Each row is a point on a tangle of strands that fork and nearly touch. The rows are in no order.
In the rows, zero is written as 128.
Two points are linked if the straight distance between their rows is under 123.
Paduf: [143, 128, 150, 140, 146, 154, 132, 135, 143, 125, 126, 125, 82, 129, 145, 94, 159, 179, 102, 135, 140, 161, 153, 182, 90]
rebib: [156, 126, 135, 117, 123, 120, 95, 174, 115, 133, 113, 100, 165, 183, 84, 153, 101, 148, 117, 102, 59, 126, 147, 65, 109]
Murul: [132, 161, 135, 116, 116, 157, 125, 179, 163, 161, 103, 23, 156, 87, 131, 134, 125, 161, 102, 82, 108, 126, 112, 136, 162]
nanuf: [76, 123, 86, 107, 117, 147, 153, 133, 155, 156, 153, 127, 174, 78, 150, 149, 105, 107, 145, 172, 179, 104, 126, 115, 134]
gol: [138, 73, 141, 150, 142, 134, 124, 171, 143, 108, 104, 81, 97, 160, 142, 138, 185, 144, 119, 108, 94, 154, 54, 123, 137]
vin: [141, 179, 62, 156, 151, 155, 183, 102, 175, 163, 113, 99, 125, 147, 153, 144, 45, 103, 166, 135, 164, 158, 158, 155, 61]
Tegol: [119, 112, 166, 89, 126, 137, 118, 112, 144, 106, 106, 187, 98, 107, 134, 95, 200, 146, 112, 135, 163, 144, 99, 189, 168]
vove: [112, 134, 167, 159, 127, 61, 123, 60, 105, 101, 208, 159, 142, 160, 144, 141, 127, 137, 128, 157, 154, 144, 188, 95, 57]
gefim: [93, 126, 137, 149, 129, 90, 135, 95, 121, 144, 201, 148, 184, 154, 157, 189, 113, 106, 147, 167, 182, 147, 184, 81, 70]
fum: [145, 165, 131, 102, 154, 164, 155, 84, 171, 123, 116, 183, 100, 101, 147, 93, 105, 134, 143, 135, 183, 120, 169, 188, 78]
fugef: [130, 130, 117, 150, 132, 82, 125, 60, 97, 150, 137, 188, 113, 142, 113, 73, 96, 143, 150, 132, 91, 97, 138, 107, 59]
raz: [147, 156, 190, 77, 116, 174, 106, 159, 162, 157, 86, 46, 138, 74, 161, 143, 140, 134, 109, 40, 112, 99, 119, 146, 194]
vad: [106, 132, 99, 137, 138, 129, 151, 137, 135, 157, 177, 138, 149, 148, 145, 167, 96, 126, 140, 171, 158, 165, 182, 121, 76]
zim: [146, 82, 137, 161, 151, 126, 117, 130, 125, 132, 155, 147, 79, 165, 145, 112, 153, 150, 142, 146, 124, 163, 153, 135, 69]
bok: [120, 144, 106, 116, 120, 110, 118, 98, 89, 146, 141, 137, 136, 140, 95, 95, 113, 118, 147, 149, 93, 84, 153, 113, 84]
Mav: [110, 128, 109, 118, 129, 158, 130, 165, 116, 133, 128, 78, 111, 73, 187, 187, 129, 125, 64, 102, 109, 122, 103, 115, 240]
dazev: [115, 107, 151, 89, 128, 166, 139, 187, 149, 164, 104, 129, 149, 105, 164, 181, 135, 115, 117, 108, 146, 170, 123, 135, 194]
bapa: [102, 94, 124, 130, 113, 144, 131, 207, 96, 161, 148, 135, 141, 117, 161, 179, 128, 98, 105, 109, 145, 153, 117, 104, 186]
mides: [100, 119, 135, 140, 101, 139, 143, 140, 136, 121, 153, 127, 126, 123, 157, 133, 153, 94, 128, 148, 175, 165, 177, 176, 139]
bagu: [155, 108, 150, 136, 101, 106, 75, 174, 72, 129, 143, 130, 113, 134, 134, 149, 162, 87, 79, 80, 71, 109, 85, 94, 208]
bosug: [82, 109, 142, 140, 125, 69, 116, 108, 66, 106, 149, 198, 174, 166, 100, 138, 141, 94, 171, 164, 176, 122, 120, 65, 108]
sepel: [141, 100, 125, 177, 143, 82, 145, 91, 126, 79, 130, 215, 108, 159, 92, 78, 116, 150, 179, 160, 136, 130, 103, 130, 105]
paku: [181, 128, 172, 119, 103, 154, 132, 163, 165, 112, 109, 146, 135, 145, 90, 126, 117, 141, 134, 81, 121, 127, 66, 144, 142]
kozin: [122, 91, 136, 167, 126, 120, 112, 160, 104, 135, 158, 99, 90, 168, 141, 140, 163, 142, 134, 131, 108, 162, 96, 105, 109]
nas: [105, 172, 113, 149, 106, 89, 137, 59, 106, 104, 160, 102, 129, 149, 108, 118, 109, 114, 158, 154, 98, 119, 150, 122, 79]
Foso: [158, 160, 120, 124, 135, 160, 150, 104, 149, 139, 124, 164, 86, 126, 114, 76, 81, 137, 144, 129, 116, 103, 152, 147, 73]
mago: [105, 131, 154, 65, 142, 174, 118, 151, 146, 147, 105, 137, 124, 89, 173, 147, 165, 114, 102, 132, 169, 148, 161, 159, 166]
ropap: [151, 130, 123, 183, 155, 135, 124, 146, 126, 116, 114, 84, 107, 140, 107, 101, 148, 179, 82, 136, 89, 153, 157, 148, 86]
Mus: [116, 160, 153, 116, 99, 163, 141, 135, 140, 120, 101, 116, 119, 99, 100, 92, 145, 127, 126, 111, 138, 131, 141, 180, 164]
zuge: [114, 125, 132, 114, 95, 110, 109, 156, 103, 108, 143, 96, 143, 139, 108, 148, 152, 129, 134, 94, 102, 102, 35, 87, 181]
fimi: [155, 120, 109, 140, 172, 109, 154, 60, 129, 138, 127, 214, 89, 131, 120, 82, 57, 124, 144, 127, 109, 89, 154, 145, 57]
Zil: [154, 126, 97, 122, 152, 188, 170, 123, 175, 132, 97, 111, 111, 143, 149, 115, 91, 112, 177, 131, 144, 159, 157, 171, 85]
rab: [115, 200, 64, 175, 143, 129, 188, 119, 141, 162, 107, 76, 160, 166, 143, 139, 37, 133, 165, 140, 121, 170, 153, 109, 72]
zumum: [85, 120, 114, 118, 118, 123, 131, 123, 108, 146, 166, 157, 180, 108, 128, 137, 115, 93, 141, 153, 173, 82, 115, 95, 79]
Pagif: [152, 171, 159, 139, 99, 133, 119, 152, 141, 120, 124, 56, 126, 103, 106, 96, 141, 171, 94, 77, 99, 113, 85, 149, 151]
Deso: [94, 156, 90, 104, 107, 141, 139, 174, 146, 194, 114, 58, 167, 60, 165, 159, 107, 129, 117, 111, 115, 135, 153, 125, 229]
vek: [110, 130, 79, 108, 100, 133, 159, 158, 150, 199, 122, 79, 154, 94, 178, 158, 113, 99, 145, 150, 142, 164, 152, 138, 172]
Ligi: [118, 119, 113, 120, 122, 146, 99, 157, 77, 126, 145, 110, 97, 89, 150, 162, 134, 78, 67, 97, 87, 90, 114, 106, 219]
zag: [175, 84, 141, 139, 137, 110, 83, 154, 126, 84, 111, 112, 92, 152, 150, 157, 187, 142, 79, 90, 89, 139, 39, 113, 193]
daz: [170, 135, 143, 111, 123, 111, 90, 145, 110, 113, 118, 67, 159, 146, 74, 136, 124, 151, 95, 73, 25, 91, 94, 73, 122]
fod: [131, 152, 106, 145, 121, 146, 100, 152, 108, 148, 124, 64, 112, 143, 99, 127, 142, 132, 81, 112, 81, 138, 180, 125, 127]
zonun: [72, 144, 115, 120, 111, 142, 126, 142, 122, 157, 146, 59, 138, 64, 150, 146, 122, 114, 115, 120, 144, 103, 114, 123, 220]
pumu: [132, 101, 147, 152, 140, 118, 151, 96, 156, 78, 133, 214, 116, 135, 115, 105, 126, 109, 169, 151, 199, 118, 107, 156, 116]
zad: [61, 132, 101, 88, 116, 149, 156, 123, 159, 150, 130, 91, 165, 68, 184, 157, 118, 100, 134, 164, 186, 142, 151, 153, 179]
sigis: [139, 141, 143, 164, 157, 82, 126, 106, 98, 89, 117, 143, 113, 200, 97, 100, 134, 181, 169, 133, 83, 142, 95, 82, 86]
zolab: [120, 89, 109, 159, 154, 118, 128, 171, 132, 145, 146, 137, 134, 182, 135, 174, 114, 132, 149, 166, 135, 198, 170, 95, 111]
med: [161, 135, 140, 173, 121, 101, 146, 118, 124, 97, 121, 174, 111, 181, 79, 87, 127, 176, 158, 123, 109, 137, 59, 121, 127]
mog: [91, 73, 130, 142, 132, 84, 114, 144, 83, 100, 160, 179, 150, 151, 117, 161, 154, 88, 128, 170, 160, 119, 117, 85, 155]
Gaso: [67, 115, 120, 113, 118, 115, 103, 131, 77, 121, 158, 149, 157, 109, 111, 155, 140, 108, 119, 157, 144, 91, 107, 86, 160]
Lemuk: [132, 90, 121, 127, 132, 96, 121, 80, 112, 98, 131, 206, 152, 102, 82, 90, 127, 96, 107, 178, 143, 75, 155, 138, 120]
kepe: [157, 144, 142, 126, 107, 80, 80, 144, 89, 87, 140, 83, 150, 157, 85, 158, 141, 154, 94, 79, 51, 105, 55, 73, 172]
sab: [140, 92, 131, 101, 142, 127, 133, 86, 156, 108, 118, 226, 134, 86, 118, 88, 106, 89, 126, 163, 189, 79, 187, 169, 84]
Kun: [117, 157, 141, 119, 83, 133, 117, 133, 104, 139, 139, 94, 120, 85, 96, 96, 138, 139, 128, 119, 109, 98, 119, 147, 146]
koma: [170, 99, 119, 155, 159, 111, 151, 47, 155, 115, 145, 231, 111, 107, 128, 108, 75, 83, 121, 146, 175, 63, 170, 139, 52]
zazo: [143, 169, 140, 139, 92, 130, 155, 136, 130, 91, 124, 130, 144, 154, 70, 106, 97, 154, 141, 105, 108, 126, 63, 124, 136]
Gizin: [145, 143, 96, 135, 128, 150, 117, 173, 127, 166, 86, 48, 151, 150, 111, 148, 111, 125, 112, 115, 71, 130, 145, 87, 100]
Fufav: [130, 76, 153, 170, 151, 39, 131, 46, 99, 99, 195, 208, 145, 149, 122, 130, 125, 127, 134, 160, 132, 122, 164, 99, 73]
dife: [142, 132, 139, 158, 187, 52, 144, 45, 71, 100, 101, 192, 111, 197, 107, 94, 102, 200, 165, 143, 74, 139, 114, 77, 77]
Tomid: [158, 92, 112, 125, 160, 184, 160, 160, 179, 106, 62, 90, 111, 155, 143, 127, 137, 139, 140, 111, 131, 166, 135, 151, 121]
lef: [128, 118, 187, 69, 130, 154, 101, 141, 129, 116, 75, 186, 126, 86, 131, 110, 199, 108, 120, 108, 166, 112, 77, 159, 186]
vopem: [126, 141, 158, 66, 121, 152, 98, 147, 141, 118, 113, 128, 123, 67, 140, 135, 169, 152, 116, 97, 157, 110, 69, 146, 204]
ner: [104, 154, 109, 123, 111, 142, 136, 120, 146, 133, 120, 74, 124, 110, 129, 120, 139, 107, 117, 143, 141, 137, 192, 184, 151]
duzav: [131, 101, 138, 151, 95, 81, 74, 144, 70, 132, 159, 173, 94, 142, 123, 131, 186, 117, 108, 103, 126, 114, 55, 104, 180]
geb: [129, 81, 115, 139, 139, 71, 109, 81, 112, 106, 164, 194, 133, 148, 89, 119, 123, 114, 128, 182, 101, 119, 185, 117, 96]
gorez: [192, 114, 156, 111, 133, 169, 149, 177, 198, 108, 70, 84, 137, 151, 128, 139, 122, 158, 139, 83, 113, 165, 96, 153, 130]
sideb: [163, 104, 160, 87, 120, 142, 77, 142, 144, 100, 101, 116, 99, 114, 138, 148, 189, 152, 95, 80, 103, 107, 62, 140, 188]
midif: [130, 75, 138, 164, 120, 83, 93, 129, 80, 111, 152, 158, 99, 158, 123, 104, 183, 124, 135, 131, 115, 147, 93, 127, 141]
tovo: [85, 203, 99, 156, 133, 109, 178, 83, 119, 110, 152, 103, 153, 161, 135, 138, 75, 126, 178, 148, 135, 145, 166, 103, 68]
Futuz: [97, 99, 126, 137, 129, 142, 157, 127, 159, 87, 151, 169, 141, 123, 152, 130, 140, 114, 147, 174, 210, 157, 135, 165, 123]
Rapod: [129, 138, 157, 60, 148, 175, 121, 83, 161, 127, 109, 153, 102, 102, 163, 106, 166, 124, 128, 141, 165, 129, 173, 176, 121]
dutoz: [140, 180, 134, 88, 145, 196, 140, 106, 177, 146, 66, 84, 96, 93, 137, 100, 116, 153, 128, 122, 139, 116, 165, 163, 103]
toza: [142, 173, 75, 116, 112, 159, 129, 170, 137, 211, 97, 37, 144, 115, 131, 135, 105, 116, 132, 117, 108, 131, 158, 124, 94]
furan: [153, 192, 81, 98, 136, 179, 129, 122, 145, 193, 105, 81, 124, 100, 133, 114, 83, 117, 136, 145, 138, 121, 174, 165, 86]

A fork is a point with three links, a tip a point with one. Leave the first point through the second and follow the links. Name the first fork or tip that comes.
med; zazo | fimi
mog; Gaso | kozin
tovo; rab | med
zonun; Deso | bosug
koma; sab | zolab
sepel; pumu | raz

A fork is a point with three links. Follow the links from the first point to the second and name the forks in between, in order.
dife; sab | med > fimi
bok; Mus | med
gol; bosug | kozin
zonun; kepe | kozin > Gizin

Follow the links from the first point to the second, and from the first to the third. Name the last point that the two ways share.
Deso; lef; furan | kozin
Tegol; zad; zuge | kozin
Rapod; gefim; Tomid | fimi
gefim; mago; Mus | fimi
dife; Rapod; Pagif | med
